A landscape with many valleys, sampled at points; each row gives a point and its height.
A ball rolls from a point to the lowest of its 2 nearest points, and stops where none of them is lower. Distance is the straight distance between rows; heights are no part of it.
lal (h 6.2): 18  -36  -2  -15  1  -12  13  -18  41  9  30  -12  12  -48  21  36  -26  0  -8  -41  -30  -16  14  0  -29  3  62  -26  -17  8  20  -37  -8  23  -38  -41  -31  -3  18  2  -21  40  29  17  -3  -28  -19  29  -19  -1  28  33
vus (h 66.7): -2  36  -11  30  24  -33  -11  25  6  -5  15  -28  0  -13  25  -12  40  22  34  -25  12  -24  -16  -11  25  -18  1  -27  -10  -24  80  -7  -24  -28  30  -15  -22  0  -12  -20  -2  2  36  -43  -5  19  -10  18  19  2  -13  37
zemo (h 51.7): -50  -3  19  -2  -24  -7  -47  20  -32  -8  -6  -4  38  15  9  -23  -5  -3  -19  26  -19  25  15  6  -7  -33  16  -16  -11  -23  -3  -4  -7  42  6  42  -22  34  -12  -19  -22  25  -17  -1  25  5  32  15  -7  2  11  -25
resi (h 66.5): 21  -7  -32  -13  29  -23  36  26  69  -17  -6  -38  -25  -4  -1  21  -31  24  -21  18  -38  19  27  -1  -16  9  92  -34  -15  0  -12  13  -4  8  -1  -44  4  10  -4  -26  10  42  -10  30  -15  11  -22  70  19  3  31  2
sinug (h 55.7): -8  2  29  47  32  -30  39  -9  23  -19  27  9  -2  6  -13  4  -15  -1  -3  24  -6  4  7  -33  9  -26  -47  40  -14  -9  38  -1  5  -28  42  -24  -21  27  -25  -14  3  -5  28  -8  13  37  9  -49  -18  27  7  -1
Dipi (h 42.3): -5  29  -32  -8  44  -23  -6  -22  35  18  6  -1  3  -35  24  51  -17  -11  -5  -33  0  35  9  0  -38  -9  56  -9  6  6  1  -18  1  14  11  -34  6  -49  23  18  7  -2  7  19  -35  -20  -24  13  49  -31  17  54
kinar (h 83.1): 1  -17  36  19  16  -5  23  -22  -22  0  16  -4  -17  44  -33  -54  -13  -14  4  29  37  -23  -34  9  9  -10  -68  47  2  0  -49  7  71  -39  71  10  -3  -4  -43  36  5  -14  0  17  -26  18  -6  -50  -11  14  19  -32
sep (h 52.2): 1  -35  45  38  8  -2  54  -30  10  -9  29  17  -6  8  -24  -18  -5  -6  5  9  12  -16  -15  -24  6  1  -78  50  6  -13  -4  -13  26  -44  16  0  -25  1  -9  5  -17  14  20  -20  23  5  5  -57  -16  37  -15  -15
lufon (h 47.9): 7  -21  6  -22  -19  13  -11  24  -21  7  -20  -7  4  24  -34  -14  -20  -15  -12  22  -13  -17  -6  1  -4  0  -1  15  -36  11  -44  15  1  20  23  6  1  19  -9  -1  11  -21  -13  10  10  -22  -8  0  -52  -11  20  -4
raro (h 46.9): 13  10  -21  4  42  -17  13  -17  26  -2  1  19  -16  -48  22  28  -12  -7  15  -33  2  42  28  18  -26  3  45  -5  25  4  24  12  -36  -17  -27  -31  23  -28  14  11  0  -30  -3  11  -17  -11  9  11  73  -12  -5  39
zoti (h 50.0): 25  18  -28  -11  23  9  -6  -1  -29  8  -49  25  2  -43  -11  35  -17  -22  23  -20  1  19  14  37  -11  26  16  -4  28  31  -20  -14  -52  2  -26  3  45  -35  19  19  37  -69  -36  -20  -15  -23  23  9  11  -30  -18  25
Gere (h 59.3): 18  -1  19  -12  17  -36  6  4  28  -3  0  -13  25  -12  -28  -26  -51  1  3  9  -19  -20  -3  14  -14  -8  4  -12  -52  19  -19  -21  -9  2  19  -64  -30  20  -15  -37  2  12  28  -14  -8  1  -6  8  -23  2  26  25
guzu (h 41.7): -5  3  -35  60  42  8  26  -57  3  -15  36  32  18  -38  22  55  -20  -56  -15  -14  5  41  28  -6  -43  -3  -7  0  46  3  7  -36  -15  14  -31  0  12  -15  35  42  -21  -45  -2  -21  4  -19  -7  -38  27  13  1  17
davin (h 23.0): -30  13  -2  -1  -2  9  -35  -15  -14  29  -19  20  21  4  -6  30  -11  -43  -36  13  6  38  21  5  -25  -20  17  31  -12  34  -64  -3  19  41  57  13  -4  -27  3  48  37  -16  1  56  -26  -25  -8  -34  -12  -35  11  24
duv (h 57.5): 0  5  27  -8  -16  -38  -26  21  12  -3  -2  -9  39  2  -15  -37  -11  -4  11  12  -5  -24  -14  10  -2  -32  -3  -23  -57  -12  0  -17  -14  -2  46  -24  -42  27  -47  -42  3  29  27  -38  -10  24  13  22  -34  5  13  -1
Bunu (h 63.4): 25  -25  -10  -10  5  -17  47  -17  70  7  27  3  -35  -27  -4  13  -12  36  -7  10  -21  25  15  -19  -11  10  39  12  -3  -10  10  25  6  0  -23  -18  -10  0  1  -1  -2  38  -1  44  -10  10  -16  19  20  8  3  15
gadu (h 30.6): -3  31  -23  6  32  -23  -12  8  -4  -35  -25  -57  46  -13  28  3  -36  -36  15  -24  -42  -4  11  0  -8  -1  31  -72  -31  8  15  -37  -36  -7  -23  -26  -11  5  6  -26  2  -23  12  -76  -4  1  3  50  -24  35  11  20
Begit (h 34.5): -11  -21  0  18  10  7  18  -19  -5  21  54  -20  0  3  16  37  7  -18  -16  -22  4  -18  8  -14  -33  -15  -1  22  -7  6  4  -24  42  0  -9  -6  3  -11  3  33  -31  27  37  16  -14  -23  -42  -46  -6  4  5  17
Pip (h 52.3): -4  -12  4  39  -3  6  30  -39  3  -8  11  47  8  -25  -3  13  -2  -21  10  -7  10  3  9  -3  3  13  -44  14  26  -9  20  -31  -31  -15  -15  8  -10  -7  16  2  -11  -24  3  -40  19  -6  23  -41  12  20  -22  13
nam (h 64.9): 6  -12  -16  -33  17  -23  4  51  25  -2  -16  -60  3  5  -2  32  -29  7  -30  11  -28  -6  8  6  -25  14  71  -32  -33  16  -18  2  -9  32  2  -30  3  23  -3  -28  24  29  -2  11  -5  -35  -22  62  -34  -5  28  -8
tofi (h 32.0): -2  -45  15  -7  -48  19  44  -13  13  0  15  23  24  -15  -10  42  -13  -16  -24  14  -15  4  -1  -24  7  0  -13  24  -3  -22  26  -17  -29  8  -32  31  -15  22  30  -12  -25  8  13  4  59  -24  16  -14  -29  18  -20  -11
danel (h 30.5): -23  17  -31  0  26  5  -22  1  -19  4  -5  -19  30  0  6  78  -45  -51  -44  19  5  38  23  -3  -42  -7  29  -4  -20  25  -51  -25  -2  46  39  -17  -1  -20  19  47  23  -25  -1  22  -18  -35  -3  -34  -12  -27  27  16
dife (h 29.3): -43  48  8  40  33  -20  -22  -5  -12  -9  -21  10  24  -4  1  36  16  -24  -8  14  22  35  19  2  -9  -43  9  14  10  0  32  4  -28  23  56  27  11  3  -31  16  16  -33  -3  5  0  7  32  -28  15  -18  5  10
tiri (h 28.7): 11  -2  19  12  -34  10  -10  -53  -4  13  9  53  27  -10  0  -38  -5  -26  -12  -1  4  0  7  18  -29  -4  -18  25  -2  -4  -51  -24  14  -5  3  13  -39  -13  11  17  -15  6  -10  14  -5  -4  4  -41  8  -5  -11  14
zar (h 15.7): -2  -14  34  -15  -6  -8  -11  -10  17  37  -14  41  40  -8  -17  21  -18  -30  -13  13  1  18  -3  16  -37  -23  -3  39  -29  29  -53  -7  -9  34  57  4  -28  -22  11  33  10  -11  34  76  -19  -14  13  -23  -33  -25  19  25
zur (h 55.3): -5  7  -6  23  23  -13  31  -34  10  -36  -7  50  10  -51  -10  38  -31  -25  38  -17  1  21  25  0  -3  10  -30  -4  34  4  37  -22  -73  -14  -22  -14  17  -21  15  -16  11  -80  8  -57  16  -3  47  -18  12  13  -20  24
Guve (h 61.6): 9  2  0  18  4  5  17  -29  35  21  33  13  -19  -6  17  -8  1  26  -12  5  4  26  11  -12  -10  -8  26  19  11  -2  2  34  39  3  3  -5  -22  -12  1  20  -15  46  -3  56  -18  20  -22  -13  48  -16  10  2
vune (h 36.2): -29  5  6  -4  -1  -12  -28  2  -26  -30  -22  -37  66  -31  30  9  -38  -50  0  -25  -28  -1  1  24  -12  -1  37  -65  -21  -11  0  -75  -43  7  -18  -16  -18  19  17  -34  -11  2  12  -61  20  -21  27  41  -36  7  0  12
Kib (h 52.6): 46  14  -18  -29  -28  42  -21  13  -2  41  -3  -23  -41  -7  13  38  64  23  28  -56  30  -33  -19  3  28  22  4  -12  13  10  39  18  -12  -20  -44  11  27  -26  24  16  27  -7  8  19  -9  -9  -36  31  13  -17  -29  8
lim (h 47.3): 45  -1  -17  -41  -40  44  0  32  -11  34  -2  -50  -63  19  -2  28  40  33  15  -21  9  -57  -26  -12  39  19  -2  -8  -8  18  16  24  15  -19  -50  12  35  -1  21  5  12  16  20  20  10  -26  -35  30  -28  -14  -24  -24
tafi (h 14.3): 21  -27  -4  -25  4  -15  28  0  36  4  -3  -10  -5  -38  -7  33  -30  9  4  -12  -27  -15  2  2  -6  24  20  -21  -28  -3  19  -35  -44  -1  -25  -34  -5  1  7  -18  -5  -3  6  5  2  -16  -20  25  -20  15  5  35
Zore (h 39.2): -16  -1  36  -15  -49  13  -56  25  -16  24  18  -8  -5  54  16  -10  28  12  -5  11  32  2  -4  -14  12  -49  -6  17  -15  5  -12  51  47  23  26  33  -26  7  2  20  -11  52  12  72  -5  1  -11  -6  -24  -10  -1  -21
baru (h 88.3): 7  -33  15  1  15  10  45  -36  21  32  34  6  -33  22  12  20  -13  -19  -35  1  26  -1  -22  -30  -13  -17  -7  69  -2  12  -58  15  87  -14  16  -16  -2  -34  -5  32  8  27  47  60  -25  -6  -37  -38  -7  7  20  -16
tar (h 64.2): -33  52  -14  47  14  -48  -28  8  11  -17  12  -33  14  15  26  -43  31  11  28  -7  -1  -15  2  -24  5  -32  -8  -42  -31  -6  59  -6  18  -28  54  -25  -26  13  -41  -18  3  13  35  -47  -21  44  -5  -8  34  10  13  11
penot (h 56.8): 23  9  -10  -24  -28  21  -33  -21  -11  55  18  -1  6  -14  36  31  62  14  18  -57  15  -13  -8  2  0  -3  26  -11  22  5  33  -2  8  3  -48  10  3  -28  25  26  -2  26  23  22  -2  -8  -37  4  20  -22  -28  26
sog (h 46.7): -10  -36  21  -40  -73  13  -24  31  -13  17  8  -9  13  33  0  -31  8  4  -1  -3  4  -20  -29  -3  7  -29  -14  14  -51  -15  -8  9  21  27  23  4  -30  27  -14  -36  -40  58  32  19  12  -35  0  18  -41  1  14  -11
zisag (h 77.6): 9  -11  -2  -26  -27  23  -12  -17  -13  -25  -26  36  -10  16  -21  -82  -17  12  7  17  -28  -4  -10  30  11  43  -35  -6  32  -18  -57  -15  13  -14  -30  5  0  -2  19  -7  -16  -18  -47  -33  15  7  39  12  11  -2  -12  -10
zad (h 55.8): 10  -5  -20  -19  -2  29  15  2  -23  -13  -39  33  -13  -26  -12  21  -2  -5  13  -11  0  -12  -4  14  21  45  -18  10  25  8  6  -4  -65  -15  -30  26  47  -30  27  -11  18  -67  -5  -41  17  -11  20  -4  10  -14  -43  9
suno (h 69.1): -7  16  14  -12  -22  -12  -26  18  -5  22  3  -3  4  -3  6  8  63  36  42  -30  23  -44  -31  -7  38  -2  -20  0  -16  -12  69  -3  -17  -25  21  8  -13  2  -15  -26  2  9  39  -22  10  22  -1  16  8  -5  -31  4
tubig (h 33.5): 34  -17  35  -62  -34  -5  6  6  56  26  -38  23  1  -31  -19  17  0  15  11  4  -3  10  -9  9  -2  11  31  3  -2  4  -11  10  -55  -4  -31  8  -11  -2  13  -15  15  15  22  61  4  2  -17  46  -31  -5  -6  9
zilad (h 26.5): 4  -55  30  -20  -58  4  28  -15  12  -2  -4  36  37  -25  -33  12  -31  -51  -7  0  -8  -7  1  1  -10  -7  -38  30  -36  -2  -14  -27  -37  8  -4  -1  -18  0  17  -20  -21  -5  31  1  54  -42  23  -18  -67  5  6  20
dolad (h 59.4): 7  19  21  -11  -21  4  -17  -15  19  40  22  4  -11  -16  31  16  45  32  13  -19  24  7  -3  -16  -3  -16  36  1  24  5  31  44  7  3  -18  20  -20  -4  11  10  -10  46  11  59  -9  0  -19  15  24  -20  -16  -2
ruva (h 51.1): -14  21  -17  28  41  -16  -4  -25  -10  -23  -4  9  9  -51  24  32  -6  -6  24  -27  0  24  21  13  -1  3  18  -22  35  -8  46  -17  -43  -3  -24  -5  19  -23  9  -5  4  -40  -5  -39  0  -1  18  1  32  -1  -17  41
gulok (h 60.9): -11  -14  -27  -16  -21  44  -13  14  -68  -13  -16  11  11  2  4  -5  23  -5  6  -13  0  -22  -11  12  38  56  -24  -22  25  6  2  -24  -15  5  -35  38  39  -9  25  -6  2  -36  -15  -53  14  -16  12  -5  8  -15  -46  2
siki (h 25.5): -2  -10  -35  23  17  12  35  -10  -5  8  38  -29  -16  -4  38  61  22  2  -10  -23  14  3  15  -15  -5  8  23  5  19  -5  32  -7  15  5  -35  5  23  -12  26  33  -12  9  13  10  -2  -21  -41  -33  17  -1  6  13
gozis (h 32.7): -3  38  -40  34  29  -6  -11  -6  -22  -33  12  -30  -19  8  29  -45  8  11  -7  3  -17  -2  13  7  -7  22  -5  -52  21  1  13  1  26  -9  -12  -7  19  11  -8  7  -12  1  -27  -60  -18  24  -7  3  30  4  -2  -4
samo (h 54.9): -44  -4  6  -12  -48  -9  -60  35  -30  -4  -12  -13  42  31  1  -43  4  -10  -3  9  6  -23  -6  13  12  -41  -24  -18  -33  -12  -6  -14  -15  5  39  15  -23  23  -32  -27  -3  22  14  -35  1  -6  18  16  -23  9  0  -22
kidep (h 37.2): -23  38  13  2  13  -5  -68  3  -28  -14  -57  31  19  -13  -1  -44  19  0  22  4  14  16  25  39  3  -25  14  -17  24  -13  -7  23  -25  -4  18  20  14  -11  -21  -1  34  -41  -43  -19  -24  35  47  36  54  -17  -4  -14
zefan (h 73.8): -12  -11  21  -42  -55  -5  -37  31  -6  -4  -45  26  3  3  -21  -27  39  39  19  9  4  -21  -32  18  51  -6  -7  -4  -5  -41  -12  22  -26  3  2  22  -11  9  6  -50  -5  3  -4  -12  20  35  34  65  -20  -18  -24  -29
tolu (h 35.3): 2  -5  -18  29  10  -3  17  -52  12  12  27  38  16  -41  15  9  -13  -33  -20  -5  1  40  22  5  -44  -11  5  14  18  2  -19  -25  5  13  -20  -3  -14  -17  17  33  -19  -8  -4  19  -9  -11  3  -36  32  4  -2  21
sel (h 75.8): -1  -29  9  -47  -55  17  -16  2  -8  -11  -35  32  1  2  -9  -47  2  17  5  8  -9  -5  -7  21  32  25  12  -20  20  -27  -32  9  -18  10  -47  30  -10  1  36  -32  -28  9  -40  -6  21  10  42  45  -2  -6  -35  -25
vore (h 43.7): 18  -7  11  -10  -14  6  17  14  3  13  -29  16  -15  1  -25  11  -10  5  -3  32  -14  8  4  -13  16  5  -1  35  12  -8  -12  22  -22  9  -7  24  6  6  3  0  6  -23  -23  34  24  -1  11  -13  -28  -4  -9  -17
zosa (h 57.9): -22  42  1  34  38  -54  -7  18  13  -28  -1  -46  8  28  -17  -26  -12  -5  -3  31  -20  -6  2  -20  5  -35  -14  -23  -43  10  18  10  0  0  64  -31  -7  29  -68  -17  23  -27  1  -49  -10  45  4  -1  -11  12  12  -15
zedut (h 23.2): 9  -3  -4  -9  34  -11  1  21  8  -27  -24  -35  23  -29  3  10  -24  5  -1  -3  -43  3  19  7  5  18  41  -36  -15  -10  12  -23  -39  8  -25  -24  12  20  2  -33  9  -18  -11  -38  4  -4  16  50  -31  9  13  2
kub (h 60.8): -28  17  -4  10  21  -33  -9  39  1  -26  8  -47  20  26  -8  -10  -45  -33  -30  21  -26  -7  18  -12  -6  -19  4  -20  -50  10  -5  -4  3  24  35  -28  1  37  -28  -20  10  10  -5  -37  -5  3  3  8  -28  17  32  -16
bida (h 34.4): 21  -14  30  -29  -31  13  -14  7  22  38  20  -9  -27  30  -8  -28  21  30  4  3  18  -20  -19  -4  5  -13  -4  24  -20  12  -13  40  65  6  2  -4  -18  5  0  1  -14  51  13  64  -7  -2  -26  5  -11  -8  0  -12
Ruk (h 42.6): 5  -36  20  3  -23  22  57  19  -13  -4  12  -11  -14  6  -21  23  3  -1  -3  3  -11  -38  -31  -23  28  13  -56  38  -17  -17  23  -4  -11  -25  2  15  1  18  -1  -25  -6  -5  40  -23  38  -23  -2  -38  -54  26  -16  -8
tasu (h 49.3): -31  50  -23  46  61  -23  25  -2  33  -28  25  -1  -26  35  -1  1  -29  -20  -37  40  -16  40  26  -27  -13  -23  10  9  5  0  -28  21  29  7  67  -29  12  2  -32  12  25  3  -16  5  -27  38  -18  -17  42  -15  28  -6
Detab (h 47.7): 17  -41  18  -4  -16  25  63  -3  -19  -18  24  0  -21  23  -20  -32  -22  -10  10  18  -2  -35  -28  -22  24  34  -70  26  3  -5  -24  -12  30  -35  -6  -7  8  17  4  -10  -23  0  7  -33  26  -24  -11  -44  -43  36  -9  -19
Lefog (h 20.0): 26  -11  28  -5  -17  5  6  -35  -4  29  11  39  -9  -3  -14  -32  5  0  15  -7  22  -25  -29  3  -5  -2  -42  48  -7  10  -39  -13  26  -39  -1  2  -19  -25  13  36  6  -1  11  11  -7  -3  -18  -49  -2  -6  -6  10
Fir (h 35.5): -17  -24  11  10  -8  -1  -8  -35  -28  12  51  -9  1  30  20  -26  14  -16  -10  -17  33  -17  -14  -3  -12  -10  -25  19  -1  16  -28  -23  91  -15  4  9  -11  -13  -16  45  -19  41  25  22  -35  -15  -37  -62  -5  11  21  -6
nuvab (h 37.3): -5  -34  24  -18  -21  -6  50  25  20  -17  1  -2  7  -11  -16  43  9  5  -4  -2  -15  -15  -12  -24  34  8  -31  21  -9  -25  70  -21  -50  0  -15  16  -12  20  3  -43  -7  -4  39  -17  64  -12  8  -2  -43  29  -16  -6
Dizi (h 43.5): -15  -12  34  -27  -72  3  -63  32  -13  15  7  15  6  54  -1  -47  21  23  12  17  19  -25  -18  0  25  -50  -29  14  -17  -28  -10  29  35  11  27  35  -43  13  -7  -26  -32  46  5  35  13  12  18  24  -18  -3  0  -34
zon (h 11.3): -10  -13  -33  26  3  34  22  -9  -32  -21  28  17  -7  17  26  -30  3  18  -19  10  -1  7  5  4  6  50  -7  -40  46  -6  -2  1  24  10  -77  33  11  9  15  0  -50  15  -48  -16  22  5  -6  -4  26  28  -6  -28
mupo (h 85.2): 6  1  24  11  16  -1  -9  7  -16  11  -11  -3  -27  48  -18  -14  20  0  7  15  54  -20  -34  -17  38  -14  -40  44  6  2  -22  26  59  -35  66  4  20  -15  -31  34  60  -32  3  27  -26  29  -5  -24  -6  7  2  -15
bot (h 37.5): -24  33  4  -9  35  -13  -12  30  -3  -5  -41  25  15  -10  -1  62  11  -11  2  2  14  53  16  8  -6  -26  41  14  24  12  30  39  -59  29  31  28  29  -15  -15  22  45  -56  -12  25  7  -2  43  7  22  -31  8  -13
Gogez (h 37.6): 33  -2  3  -69  -45  14  -37  38  13  17  -54  -11  -23  -15  -18  3  13  19  15  -4  5  -8  -20  14  21  22  25  -20  -10  3  -18  25  -28  7  -28  16  4  -7  19  -22  15  9  -4  44  7  -1  -7  69  -32  -27  -13  -4
Tolo (h 42.2): 42  -32  0  -65  -61  36  -8  38  -3  32  -3  -31  -39  20  -23  2  12  10  4  4  4  -31  -21  -9  20  15  3  11  -26  11  -21  23  8  8  -27  7  5  -3  20  -13  -13  29  10  53  12  -33  -33  38  -55  -21  -3  -19
loku (h 71.5): 5  0  22  -24  -29  -6  -30  18  0  6  -45  23  11  0  -32  -25  50  41  44  -8  10  -35  -35  5  52  0  -35  15  -3  -25  40  9  -31  -21  22  6  -8  2  -1  -37  29  -20  13  -25  9  45  20  30  6  -25  -40  0
Pomog (h 47.1): -13  24  -11  7  10  11  -56  38  -33  -21  -37  12  -11  30  -16  -32  35  22  6  1  21  -7  10  18  18  9  -28  -22  14  8  3  21  -12  -7  22  21  34  -8  -15  1  31  -55  -34  -38  -25  36  21  9  23  -14  -11  -27
kovu (h 53.9): -29  28  7  47  48  -47  32  17  35  -18  4  3  -16  23  -20  -2  1  1  -15  38  1  18  22  -18  4  -44  3  19  -10  -11  30  33  8  4  65  -24  -1  20  -51  -6  18  -9  -4  0  -8  48  5  -15  14  10  17  -15
Lumeg (h 65.1): -12  1  -27  -22  -23  34  -66  34  -57  2  -30  -20  14  24  14  -6  40  5  -2  -18  12  -22  -1  23  22  16  -4  -38  4  6  4  -12  3  9  -6  32  10  -3  21  -4  20  -11  -11  -32  0  -7  -12  26  8  -17  -24  -9
naseg (h 37.1): 12  14  6  4  0  10  -13  -9  -18  17  -36  48  -1  -8  -21  19  9  -24  9  8  17  24  6  8  -5  -4  -19  40  23  14  -24  20  -25  8  16  19  15  -19  13  27  26  -57  -24  34  -6  -7  10  -27  7  -22  -13  9
zuvo (h 14.8): -22  43  22  36  18  -12  -30  -23  -15  1  -6  45  19  1  8  0  29  -1  22  -7  34  47  5  13  -16  -30  -14  28  35  -6  30  24  6  -12  25  26  -4  -20  -22  31  19  -32  -8  27  -17  28  18  -40  61  -24  -3  3
Bunab (h 55.4): 6  -5  -23  -5  -1  30  -17  -7  -52  24  -6  3  10  -10  11  37  5  -30  -19  -17  6  2  3  6  -15  22  0  -8  6  16  -18  -25  -15  17  -22  23  24  -14  31  30  7  -28  -12  6  4  -32  -10  -30  -11  -10  -8  21
mufi (h 21.4): 7  -24  45  -17  -24  -25  -14  2  10  23  -10  28  53  -8  -23  2  -25  -40  -7  14  3  1  3  21  -24  -32  -26  32  -53  5  -32  -29  -23  23  43  -7  -38  -3  -6  -4  3  -12  35  26  22  -29  30  -24  -59  -4  22  28
Fur (h 87.1): 26  -19  18  -17  15  8  44  2  -1  28  18  -16  -48  33  -23  1  3  5  -9  12  36  -27  -31  -13  20  -11  -26  62  -4  11  -33  23  80  -30  38  1  20  -13  -23  31  36  19  25  47  -17  -3  -30  -26  -14  11  11  -26
kezad (h 28.8): 8  -33  33  -5  -39  8  11  -25  7  30  39  12  -6  28  5  -37  24  -1  7  -17  27  -28  -31  -5  -9  -12  -33  58  -6  7  -20  9  62  -21  -9  11  -26  -4  1  23  -25  53  34  49  -1  -12  -14  -42  -23  3  6  -11
guful (h 48.3): -14  6  7  -3  -17  19  -28  10  -30  -5  -16  27  3  24  7  -20  1  8  -14  24  4  32  5  -1  2  -19  5  -1  18  -5  -25  30  6  37  -8  44  6  10  10  10  -7  5  -36  25  13  7  16  -11  2  -12  -14  -20
ruru (h 40.1): -19  5  0  43  21  -11  9  -47  26  -13  19  35  41  -40  16  32  -28  -26  -21  12  -7  81  51  -9  -34  -42  33  3  20  -7  1  -11  -6  27  17  -2  -25  12  -7  7  -23  19  -6  22  5  7  15  -23  30  6  20  13
Kifes (h 29.4): 45  -5  32  -55  -10  -10  27  7  79  -4  -41  19  -34  -30  -21  -8  -19  34  17  15  -18  17  3  9  -5  21  61  5  14  -1  10  31  -61  -6  -57  -8  3  3  8  -28  11  15  -27  57  -3  18  14  69  -2  9  -5  -17
sipu (h 23.5): -23  0  -54  27  16  21  -4  17  -39  -27  41  -44  -11  25  49  -27  4  16  -23  -6  -16  -6  13  5  -19  25  13  -58  23  -7  -1  8  38  20  -62  11  18  22  9  7  -35  36  -26  -33  -5  -6  -30  14  36  25  9  -13
nub (h 44.1): -10  32  -23  -1  49  -5  -20  14  -21  -10  -46  2  11  -20  1  26  -21  -13  -12  11  1  37  28  21  -22  -4  49  -15  11  12  -7  13  -34  24  11  5  47  -8  5  15  40  -58  -39  -17  -16  0  34  21  28  -26  5  1
pizu (h 79.6): 25  5  -5  0  2  28  -8  -5  -26  -4  -21  24  -19  30  -36  -63  -13  3  1  21  -1  -9  -14  27  12  43  -49  5  26  17  -62  -3  33  -18  7  14  -3  -9  4  28  3  -28  -62  -18  2  3  4  -27  0  -3  -6  -14
bupir (h 28.2): 6  42  8  -3  3  0  -51  -7  -6  18  -24  43  10  -7  -3  -15  13  0  20  -15  21  15  8  26  0  -19  13  4  4  -4  -2  20  -14  6  25  5  -6  -15  -12  15  32  -20  -15  16  -18  26  12  2  30  -28  -10  18
kuz (h 65.0): -3  -1  -33  6  19  -8  20  7  24  -13  9  -33  -27  -10  20  16  -2  23  -14  12  -19  21  30  -15  -5  12  62  -28  9  -4  11  24  5  13  -30  -13  21  11  9  -6  -8  32  -17  11  -1  1  -8  31  19  12  14  -4
sebur (h 18.2): 41  -17  -13  -27  -6  -18  -3  6  54  15  -12  -18  -24  -30  16  -28  -2  53  12  -21  -20  -10  -9  20  -11  27  67  -40  -2  3  -3  8  8  -14  -52  -18  -10  6  10  -31  -8  69  -2  29  -21  5  -21  73  18  0  9  2
salav (h 61.3): -28  29  4  20  -6  -24  -17  24  -10  -34  -6  -33  17  23  -1  -59  5  21  4  13  -16  -18  -1  -12  24  -23  -27  -33  -23  -14  39  -9  4  -15  31  -12  -7  33  -36  -38  -17  0  11  -74  -5  47  18  6  6  27  4  -26
Nese (h 24.0): 32  5  9  -28  -15  0  -2  4  39  -1  -20  6  -41  -20  -14  -29  22  59  29  -5  -19  -1  -19  15  8  15  55  -23  22  -16  11  31  -15  -12  -49  -2  10  4  9  -43  -2  33  -27  21  -2  23  13  69  15  -8  -6  -19
tob (h 54.7): 5  7  0  12  11  4  -8  11  -30  -4  -15  -15  -17  32  -11  -19  26  24  19  -1  9  -28  -22  -2  33  21  -45  5  6  0  16  1  2  -33  31  5  16  2  -5  -4  19  -27  -13  -30  -8  22  1  -11  -2  -4  0  -11
tatig (h 56.0): 18  16  6  8  20  -8  37  10  2  -25  17  -41  -20  18  -7  -29  25  51  33  1  -8  -42  -25  -10  33  28  -56  -9  -2  -1  34  1  12  -44  20  -41  0  11  -23  -14  -7  -1  12  -63  3  22  1  -17  2  22  0  0
zugo (h 44.4): -45  56  -22  40  44  -28  -6  -24  24  -17  11  9  19  -10  16  15  -27  -27  -39  22  -3  63  37  -11  -29  -36  38  -5  3  -2  -10  -6  16  33  48  -23  -4  -10  -18  17  0  8  -18  7  -15  21  4  -6  53  -13  26  21
sagin (h 47.6): -24  4  -6  41  19  25  36  -32  -3  -42  10  41  -3  -13  24  -15  11  2  13  -2  -8  12  16  -3  1  45  -33  -9  51  -10  43  -11  -29  -15  -46  15  23  7  8  -10  -30  -28  -15  -63  19  20  33  -23  46  18  -27  -4
Fazu (h 81.4): 15  -2  26  19  0  2  27  -26  2  -13  10  15  -15  22  -31  -74  -13  -4  -2  30  2  1  -24  13  -4  22  -64  27  28  7  -70  7  53  -29  24  -11  -14  -9  -20  29  -16  0  -48  3  -6  18  10  -41  16  22  16  -25
Pediz (h 51.6): 20  -12  -6  8  10  15  40  14  -5  -11  30  -54  -61  40  -17  -28  9  46  8  6  1  -40  -28  -19  29  28  -45  14  5  1  14  16  53  -29  -5  -24  24  20  -26  -8  -11  20  -1  -21  -1  -2  -12  -4  -6  26  2  -41
Funa (h 63.1): -8  4  -38  -24  17  -11  -4  55  -13  -10  0  -87  13  12  -7  14  -36  -12  -22  11  -27  -12  -5  -5  -4  -12  38  -46  -55  27  -2  -8  -22  21  9  -32  18  38  -19  -36  22  1  -5  -44  -14  -32  -16  48  -52  16  29  -4
Nat (h 12.7): 17  -33  -13  -13  -11  2  6  -13  28  13  38  -27  -8  -25  38  -3  -10  24  0  -40  -40  -7  13  6  -16  17  65  -37  8  -11  16  -4  15  7  -62  -21  -18  10  18  -34  -38  70  6  15  4  -16  -20  48  12  16  13  21
nere (h 23.8): -4  -24  -19  20  5  33  46  -31  -6  -6  45  22  -12  -11  22  22  -4  1  -18  1  -3  4  20  -18  -5  30  -11  5  25  -4  14  -6  13  6  -68  25  23  6  30  19  -39  18  -11  2  22  -20  -18  -37  13  30  -9  -11
kofo (h 47.2): 13  -24  -17  -15  -7  17  12  31  -19  4  7  -42  -27  37  -16  -6  -7  24  1  12  -7  -29  -14  -1  10  8  8  3  -24  6  -3  6  29  -1  -2  -8  13  17  -16  -14  -8  26  4  -6  1  -18  -14  12  -25  8  8  -20
Mis (h 49.6): -10  -9  -26  38  31  30  34  -25  -44  1  20  -3  21  -12  1  83  -8  -54  -19  -11  24  3  9  -19  -26  21  -31  1  30  19  -13  -34  -19  11  -25  21  24  -24  36  42  -9  -61  -2  -10  16  -38  -19  -57  -13  18  -9  5
Gid (h 36.9): -24  22  -43  20  37  -4  -2  -6  -2  6  12  -34  14  -14  31  74  -28  -43  -25  -6  -3  35  25  -16  -36  -5  43  -28  -1  7  12  -34  6  33  15  -24  18  0  23  36  7  0  4  5  -14  -29  -17  -11  19  -17  22  22
tem (h 41.0): -2  26  -26  51  35  4  21  -45  -18  -29  15  13  -10  -4  25  -27  12  13  17  -15  -5  8  -4  -3  -4  36  -29  -10  45  -3  14  -8  8  -30  -33  -6  11  -9  -7  25  -27  -18  -36  -46  -14  21  -15  -31  47  6  -2  12

Call two points neighbours if one is among the 2 nearest of the other. Go from one point of each pair to the other, from neighbour to neighbour, staying as low as possible. Name the highest point that can't be avoided.
Lefog and zuvo: samo
kofo and zuvo: lufon
zar and tolu: zur
kezad and zon: Fir

Write out the way that a ball takes from each point below.
gulok: zad, zoti, nub, bot, dife, zuvo
sep: Detab, Ruk, nuvab, tofi, zilad, mufi, zar
zur: ruva, raro, Dipi, Gid, danel, davin, zar
